Each scene shows the same named points in several views. A view is turned or mirrored, shifted and resized as a whole, has a little noise and may leave points out.
(in the rows, 128 means zero)

Scene 1
View 1
Zura: [ 99 143 161 133 100 105 166 144 188 117 126]
sisup: [112 122 104 152  98 143 140 121 151 133 143]
bazo: [135 116 116 149 127 150 139 122 146 123 143]
san: [140 121 142 146 151 130 143 116 195  73 166]
bug: [126 129 154 132 136 129 156 145 155 117 127]
Tenu: [106 127 115 147  91 142 149 125 144 148 131]
zel: [139 112 116 146 136 163 141 138 117 140 130]
Mor: [128 118 118 149 124 147 137 122 154 112 147]
gukob: [120 124 126 151 121 128 142 111 190  91 160]
vofu: [116 118 104 152  98 142 140 114 150 130 145]
zev: [101 141 160 136 107 108 164 145 182 118 128]
bado: [145 119 146 137 158 148 147 146 137 117 131]
View 2
Zura: [127 169  40  91  62  95 175  94 167 128 139]
Mor: [112 157 109 119 110 110 110 118 122 138  99]
san: [105 189  94 147 132 114 115 115 136 147 154]
vofu: [116 137 109  92  87 112 132 110 138 126  74]
gukob: [123 178  88 123 103 103 112 112 128 130 128]
zel: [ 81 118 127 103 119 117 164 114 171 164  66]
zev: [121 155  68  90  71  98 165 101 157 130 112]
bado: [ 79 136 119 128 135 118 154 116 163 169  89]
sisup: [114 132 103  88  81 108 135 111 137 129  75]
bazo: [ 96 138 115 108 111 116 141 114 146 149  82]
bug: [ 86 160  91 127 131 113 170 109 177 167 127]
Tenu: [115 125  99  77  73 103 159 109 151 133  66]
View 3
zel: [141 117 130 119 149 165 125 151 123 136 113]
bug: [139 120 132  97 143 150  91  89 104 122 136]
bazo: [131 140 138 123 136 152 119 140 129 126 142]
sisup: [126 168 159 137 136 142 116 140 154 127 142]
bado: [137 110 127  99 145 157  99 108 106 124 126]
Zura: [111 174 181 114 151 128  53  59 146 117 129]
Mor: [134 150 143 125 133 144 116 129 130 123 149]
san: [131 150 135  94 113 132 102  84 106  93 203]
vofu: [123 169 157 136 135 138 118 143 153 127 140]
Tenu: [116 163 167 142 151 147 106 137 160 135 108]
gukob: [118 173 152 114 120 130 105 101 134 105 189]
zev: [115 169 167 123 146 135  80  93 147 121 130]
View 4
sisup: [125 112 108 117 126  93  77 148 135 131 135]
zel: [140 133 127 136 174  89 138 173 132 128 129]
bazo: [131 122 120 129 150  79 105 157 127 129 135]
gukob: [103  99 132 102 107  78 129 129 102 135 144]
zev: [105 110 122  90 115 123 108 145 157 144 147]
Zura: [ 85 104 135  71 105 137 127 140 163 159 154]
vofu: [126 116 112 121 125  83  73 142 131 131 136]
Mor: [126 118 122 125 134  81 117 149 122 129 134]
san: [101 102 145 110 119  69 176 134  82 133 137]
bado: [129 131 133 131 172  99 156 170 140 135 132]
Tenu: [125 122 108 115 130 109  66 153 159 139 142]
View 5
bug: [175 135 134 121 132 166 114 151 148 127 150]
Mor: [155 128 108 104 122 152 141 126 139 135 126]
bazo: [158 131 106  98 117 154 134 122 140 124 130]
zev: [135 129 135  98 164 130 129 144 141 131 116]
san: [176 111 120 154 127 174 137 147 148 166 108]
vofu: [136 132 101  85 132 139 148 113 136 133 113]
Zura: [135 130 158 114 185 130 126 160 141 140 113]
Tenu: [132 139 113  69 144 126 143 121 137 117 122]
gukob: [150 116 113 132 138 155 153 135 143 160  98]
sisup: [137 133 105  84 135 136 147 117 135 132 115]
View 6
san: [161 123 145 119 153 147 138 122  91  77 144]
bado: [151 140 134 115 135 142 150 147 137 104 157]
zel: [133 141 127 139 117 155 151 149 147  99 168]
Zura: [110 122 108 110 167 133 173 133 115  86 123]
bug: [150 136 132 112 145 137 150 144 131 104 150]
vofu: [116 122 121 151 125 159 160 129 125  75 155]
bazo: [134 131 128 140 125 157 150 137 128  87 160]
gukob: [137 118 131 133 148 152 150 119  96  69 139]
Mor: [137 129 129 137 130 154 150 131 122  82 155]
zev: [115 124 114 125 148 142 169 135 120  85 135]

Which points are out of place in each view (at most two, in the order of its rows)? Write - if all are in place.
view 1 | bug, zev
view 2 | Mor, bado
view 3 | -
view 4 | zel
view 5 | -
view 6 | -
